A landscape with many peaks, sampled at points; each row gives a point and its height.
From any point a climber takes the steepest step (rise divided by distance) to one of its 2 nearest points. It stops when none of these is higher. Distance is the straight distance between rows; heights are no part of it.
Rem: [167  94 157  83 140  91 111 175 126 107 124 121 133 138 154 106 117 127
 121 118 128  91 107 148]  (h 383)
riz: [162 193 146 114 155 170  53 163 127 128 100 110 112 131 132 175 169 185
 156 154 105 170 141 158]  (h 38)
rafub: [143 170 104 146 147 162 121 137 154 156 119 165  76 168  87 136 129 125
 141  89 138 227 121 144]  (h 305)
Milug: [135 153  73  91 129 151 134 157  94 129 124 125  81 153 114 110 107 115
 155 111 145 140 129 176]  (h 496)
biv: [121 168  91  64 111 134 131 151 103 165 139 152  91 160  97  91  99  97
 130 107 105 128  87 180]  (h 457)
tos: [121 121 100 152 132 118 189  89 112 151 203 157  96 194 147 101 131 151
 115  88 166 117 133 129]  (h 300)
Rol: [107 158  86  98 129 174  58 152 111 154  76 102 117 102 130  99 105 104
 167 126  79 115 107 160]  (h 74)
biguf: [123 120  62 128  98 113 120 165 111 127 133 128 127 130 109  79  90  94
 110 181 153 110 181 179]  (h 624)
futu: [168 139 126 172 145 135  81 175 111  90 112  93 134 126 162 125 127 140
 136 163 154 162 221 154]  (h 606)
Soze: [ 96 118 121 112  73 122 202 149 145 114 141 156 115 178 117 133 142 100
 103 112 166  70  86 187]  (h 826)
numov: [118 131  92 126  96 110  92 186 111 170 123 141 128 113 112  63  63  90
 112 152 109  87 125 152]  (h 565)
Mubod: [161 142 186 121 129  92 136 152 145 103  87 151 100  86 113  61  97 141
 104 128 150 137 124  86]  (h 316)
pevos: [112 108 162 138 101 103  86 150 156 142 151 126 130 102 138  71 116 127
  90 139 126  73 115  88]  (h 461)
kad: [113  64  91 159 119 100 153 158 126  91 128 158 125 161 107 120 110 103
 117  99 161 162 135 173]  (h 319)
todib: [141 103 107 150 151 154  77 157 130 132 165 143 131 125  95 143 139 126
  84 165 107 180 177 131]  (h 444)
datu: [ 93 124 103 121 138 147  61 121 117 135 128 111 172 108  87 129 130  89
 117  97  71 156 118 120]  (h 543)
Sisa: [ 91 180 132 174 166 184  70 118 117 130 128  58 174 107 136 154 108 160
 122 116  94 190 158  68]  (h 86)
depe: [140 134 165 137 178 119 139 120 122 107 114 105 182  92 133 139 121 173
 133 153 138 134 181  97]  (h 647)
rif: [187 148 188 133 178 140  78 201 119 118 150 106 149 155 118 154 126 147
 103 127 128 167 180 121]  (h 327)
bupan: [111 161 104 103 155 133 103 130 123 135 164  79 125  74 153  76 124 132
 110 115 127 109 149 105]  (h 605)
Kevi: [ 87  80  88  92 128 137 105 123 107 114 115 151 130 121  92 141 145 130
 141 154  81 110 100 181]  (h 320)
Masif: [141 132 112 175 113  86 133  95 138 174 149 133 111 117 153  98 118  98
 134  91 150 122 120 118]  (h 385)
lusen: [128 168  88 109 138 166 150 113 112 155 121 117 105 171 132 147 126 123
 166 131 134 135 139 149]  (h 536)
vafo: [144 140 117 139 178 163  92 161 157 117 120 146 121  74  95 142 132 179
 105 173 132 186 170 132]  (h 405)
Valiv: [123 137 121 117 125 103 163  98 150 141 139 165 152 140  96 127 184 114
 117  94 152 140 146 127]  (h 458)
Kupi: [ 90 138 171 153 123 116 110 146 167 146 105  94 157  79 150  88 117 122
  82 113 132 101 132  54]  (h 427)
Visil: [108 115  78 104 106 109 129  92 103 102 174 115  87 104 166 101 134 134
 157 128 114 101  83 142]  (h 645)
vev: [132 119 102 128 138 129 134  82 125 100  65 125 129 108 112 125 135 128
 172  87 129 181  95 157]  (h 137)
Segos: [ 93 151 141  81 101 125 120 114 119 144 101 116 131 105 110 102 156 111
 139 153  88  59 117  96]  (h 575)
Derad: [126  91 136 121 108  81 179  96 137  89 143 157 163 126 131 116 186 139
 109 112 161 121 140 141]  (h 540)
Tife: [108 138 125  90 123 166 192 163 126 125 129 162 101 215 124 144 105 118
 117 111 146  86 117 202]  (h 709)
kavo: [109 146 199 111 126 109 113  96 124 105 158  88 188 102 125 141 174 146
 137  98  82 139  99  55]  (h 91)
nese: [ 96  99  63  91 118 133 129 150 108  93 136 120 141 129 124 181 127  98
 133 135 114 121 111 208]  (h 299)
siv: [127 105 124 148 155 101 156  80 147 124 154 105 165  97 134 204 135 125
 116 116 145 164 114 123]  (h 189)
Vuvu: [102 108 114 113  59 106  97 124  98 117 166 151  92  98 136  83 136 134
 146 147  86  53  65 141]  (h 694)
fol: [119 145 113 104  99 106 132 146 117 167 119 160 113 147  86 128 121  78
 133 125  99 128  73 135]  (h 422)
rek: [118 116 130 151 138 210 153 157 148 118  82 183  98 187 114 156 142 187
 116 153 140 133 187 193]  (h 526)
Gad: [139 120  74 160 134 126 126 144 125 127 114 117 146 116 130  97 103 112
 117 175 171 130 222 155]  (h 688)
zikep: [100  84  91 164 140 144 139 132 120 118 190 166  96 180 103 165 129 119
  99 101 126 168 119 159]  (h 260)
Gaf: [ 72 147 128 116 152 152  79 151 104 116 111  65 133 123 168  96  83 132
 124 120 108  99 152  81]  (h 544)
vor: [103 123 129 153 112 106 153  80 146 104 100 124  98  78 104 159 145  93
 139 155 152 145  74  98]  (h 236)
mepo: [149 126  98 156 127 156 138 150 148 105  72 151 113 148 112 169 157 141
 142 139 156 158 182 196]  (h 452)
bifi: [148  98 146 167 150 114 120 139 106  91 126  99 204 113 152 131 113 158
 115 147 135 164 207 119]  (h 580)
Pinod: [124 125  82  79 132 124 125 100 101 137 157  84 118 111 193  94 125 125
 149 104 131  64 131 143]  (h 607)
ruvo: [166  52 114 130 114 107 125 145 148 142 151 140 191 177 139 109 123 104
 101 139 158 116 157 191]  (h 549)
kig: [ 89 114 152 152 133 112 106 142 123 128  91  63 143 106 202 103  85 141
 121 113 128  86 122  76]  (h 490)
Nafo: [155 148 109 137 145 143 146 153 156 208 124 163 112 166 123  94  97 122
 104 149 155 137 169 132]  (h 421)
gavop: [146 102 123 153 117 124 177 145 145 178  76 188 112 170 119  97 106 121
 120 136 169 125 146 143]  (h 378)
palik: [103 104  77 130 106 104 129 128 100 126 123  99 118 125 148 185 108  69
 159 141 107  99  68 153]  (h 280)
Nelud: [126 173  92 136 131 184  53 165  97 152 101  74 108 140 148 142 113 109
 168 158  96 129 152 157]  (h 62)
sepuf: [140  90 142 163 123  70 138 138 100 115 136 122 184 138 131  99 119  99
 135 123 120 131 191  95]  (h 491)
zope: [173 121 132 136 171 143 124 143 169 178 168 161 130 149 131  82 107 148
  84 130 163 159 182 148]  (h 460)
mivu: [134 125 175  96 168 128 120 109  84 130 157 124 136 161 115 138 142 157
 144 147  76 118 141  68]  (h 123)
madug: [ 98 117  93 106  75 104 168 108  89 170 146 187 138 153 120  82 146 141
 133 150  94  70 147 152]  (h 449)
malat: [142 174 199 155 102  83 140 108 108  99 119 117 126 105 135  89 145 134
 143 125 131 101 148  27]  (h 265)
dal: [105 106 117 112 122 156 166 161 117 169 152 160 127 213 107 189 107 117
 112 158 122 100 115 180]  (h 638)
Niz: [134 117  89 139 123 125 161 146 147  92 102 147 131 164 114 120 127 118
 124  78 175 168 178 194]  (h 380)
Tiba: [188  84 126 146 150 123  88 168 164 146 165 135 175 148 162 101 106 145
  97 128 156 152 178 164]  (h 502)
duz: [113 176 124 124  61 152 188  60 140 135 115 146  50 141 146 117 154 122
 165 113 156 104  61 116]  (h 290)
zudi: [ 73 121  75 110 105 150 177  95 137 167 136 168 124 155 123 113 150 140
 106 154 111  70 140 173]  (h 395)
Golo: [109 164 171 117 143 129 140  78 165 121  95 116 161  30 106 152 150 161
 117 147 117 142  88  76]  (h 194)
gipu: [158 166 122 150 138 175  47 186 126 152 109 120  85 154 143 168 150 146
 129 158 113 156 155 173]  (h 49)
Kebap: [184 167 176 120  74 129 157 101 164 136 141 137 115  92 167 118 179 143
 164  92 157 100  98  91]  (h 232)
Rep: [120 137 104 148 153 129  77 149 124 135 149 141 134 118  86 110 116  93
  99 108  99 179 165 105]  (h 489)
sazo: [142 128 126  88 160 164  75 133 130 166  96 118  93 138 131 135  95 124
 145 117  77 127  71 139]  (h 85)
Gan: [157 119 153 134 154 112 134 120 147 113  60 161  90  75 127  95 109 150
 126 134 148 144 104 118]  (h 345)
magel: [148 116 188 114 129  78 109 180 133 101 151  95 147 132 161  73  98 106
 104 135 159  68 126 103]  (h 415)
gumuz: [103 169 143 115  39 133  99 131  99 100 155 128 101  96 118  88 156 115
 167 158  93  57  94  80]  (h 637)
tuvof: [124 126 124  99  99 124 156  95 157 126 133 170 101 128  82 115 177 117
 126 100 117 142  76 126]  (h 396)
Vudo: [ 88 133 121 105 117 138  82 114 106 149 174  96 193 112 129 125 161  90
 107 120  69 119 140  96]  (h 596)
vuto: [139 186 141 123 173 126 151 101 125 106  88 113 187  44 106 135 130 198
 132 111 129 163  88 109]  (h 173)
Ninef: [159 154 122 110 169 146 161 107 111 119 132 113 122 129 135 163 139 152
 152 139 151 142 166 129]  (h 583)
voni: [133 126  84 156 119  98 139 105  93  89  86 124 101 122 108 119  98  95
 184  97 138 175 110 140]  (h 121)
Guneb: [121 109 137 122  62  84 149 118 100 126 126 158 150 135 112 106 155 111
 147 172 106  60 144 110]  (h 511)
dumim: [136 151 150 124  46 132 131 109 154 121 105 190  96 119  94  93 187 119
 144 111  99 122  64 123]  (h 354)
rivel: [134 135 134 137 143 151 187 100 134 157 145 158 103 205 131 136 120 124
 118  60 160 147  89 140]  (h 246)
sak: [139  92 147 128 151 141  79 137  90 138 135 114 144 164 139 172 122 142
 147 156  63 135 142 118]  (h 139)
nezan: [123 171 119 164 146 159 108  84  96 131 123  87 176 128 126 170 137 127
 181 116 102 186 176  99]  (h 64)
Rez: [111 123 140 104 145 191 188 143 126  98  96 167  88 198 130 134 116 165
 132  97 161 123 145 187]  (h 623)
mupem: [ 66  91  73 111 107 164 156 107 128 149 117 177 113 157 129 131 124 147
 130 110 109  95  91 193]  (h 353)
Rof: [139 155 131 105 160 135 137  74 125  77  59  97 170  72 100 124 140 160
 170 104 101 187  94 144]  (h 154)
Kofu: [174 117 185  91 177 133  85 189 120 107 128 119 135 135 136 100 103 142
 107 110 113 147 149 137]  (h 355)
Der: [160 129 122 137 110  88 175 111 107 141 158 138  87 154 174  87 116 131
 128 113 175  88 126 128]  (h 349)
sevi: [118 107 140 136 114 102 111 180 141 176 124 132 151 122 103  90  94  75
  80 183 121  92 146 106]  (h 514)
Tapi: [143 105 177 142 167  97 172 100 136  95 124 139 137  81 107 160 117 182
 107 188 140 137 136  82]  (h 721)
lal: [134 137 185  88 145 128 120  94 110  92 133 104 134 132 121 140 148 144
 161 107  78 124  92  83]  (h 108)
sesam: [145 108 156 102 154 112 193  85 144 107 150 138 144  89 137 158 148 212
 103 177 167 105 126 121]  (h 794)
Tivon: [100  99  88 174 139 137 163  85 140 115 171 144 133 138 112 184 141 138
 111  90 155 179 108 155]  (h 219)
Nudot: [145 106 146 143 159 135  86 151 139 135 107  99 154 133 143 200 115 107
 147 134 101 168 142 129]  (h 153)
kugiz: [109 119 122 155  83 106 153 105 117 105 130 125  93 125 116 172 146  80
 170 137 127 116  32 104]  (h 258)
gekat: [171 165 138 161 174 148  96 141 127 140 105 137  88 119 112 150  93 144
 156  92 137 216 124 114]  (h 343)
Dasuz: [166 141 184 134  87  89 147  93 137 132 128 135 159 106 162 112 170 160
 156 106 124  83 134  79]  (h 228)
zokub: [140 155 180  72 164 140  93 118 127 127  99  98 110 123 139 132 107 137
 146 102  90 131  55 104]  (h 95)
Fipa: [145 115 133 146 168 138 122 135 164 132 111 158  73  99 102 132  88 157
 102 142 150 185 132 130]  (h 373)
Lor: [102  79 141 123  89 109 213 128 130  72 160 147 132 178 137 121 170 132
 103 116 193  82 118 166]  (h 674)
kulib: [131 114 123 147 147 119 148 133 150 123  99  94 140 132 131 213 127  77
 132 113 150 160 122 141]  (h 169)
zep: [141 104 155 118 172 134 103 128 153 147 158  91 110  98 163 179  93 128
  97 155 139 106 101 113]  (h 112)
Koze: [174 127 170 145  54 107 146 127 171 135 186 141  98 116 165 146 166 115
 141 115 167  88  76 103]  (h 210)
Vofef: [103 106 176 144 167 131  90 129 136 114 151  89 135  93 134 182  94 117
  92 162 120 123 101  59]  (h 122)
duvu: [127 100 106 184  95  69 116 117  92 136 151 130 136 134 131 107 108  81
 141 109 120 116 116 101]  (h 424)
dukim: [102 171 149 126 101 117 124  92 160 114  86 133 115  55  86 120 159 107
 122 136 120 140  84  65]  (h 214)
Ziri: [137 172 123 153  64 128 156  64 133 111 132 116  82  88 152 106 165 142
 193 107 151 117  80 103]  (h 261)
sadis: [ 88 131 159 155 148 155  76 179 135 113 107  74 202 133 134 155 107 145
  98 108  83 169 184  75]  (h 113)
boviv: [117 143 125 101 139 118 118 109 129 133 207 100 165  89 137  98 158 117
  91 115 120 110 167  93]  (h 658)
bip: [118 115 184 139 165 128  89 151 152 141 112  87 198 116 134 193 106 112
 103 117 102 152 126  83]  (h 138)
lavu: [138  95 109 129 126 129 153 132 167 170 149 148 185 172 127 151 141 107
  88 162 157 120 190 170]  (h 602)
Pep: [119  97 146  84 135 125 179  94 153 113 141 141  96 130 165 158 154 177
 116 160 145  77 118 134]  (h 730)
tava: [150 104 122 155 127 173 127 168 145 177 155 147 140 200 140 176 137 137
 104 167 140 132 165 182]  (h 665)
Vozu: [120 132 106 159 144 104  99 127  92  66  82  76 129  99 123 134 106 108
 179 130 125 152 152 105]  (h 101)
zem: [145 163 118 101  99 114 198  91 121 152 151 145  56 140 148  97 127 126
 137 136 168  90  92  87]  (h 318)

Two climbers start at each pair of points below. Name the first point that both come to, or write -.
Masif / fol | depe
Gan / Golo | -
gavop / zudi | -

Call two points neighbours if one is among the 2 nearest of the other. Go from one point of each pair to the other, from neighbour to neighbour, staying as high as possible. Name the lowest point that can't be avoided.
boviv / Tife | Kupi
Gad / Soze | Derad
boviv / Vuvu | bupan
Tife / tava | dal
Gad / sesam | bifi

Where does a climber stop that starts at each point below?
gekat | boviv
Vozu | Vuvu
voni | Vuvu
biv | sesam
Kevi | Vuvu
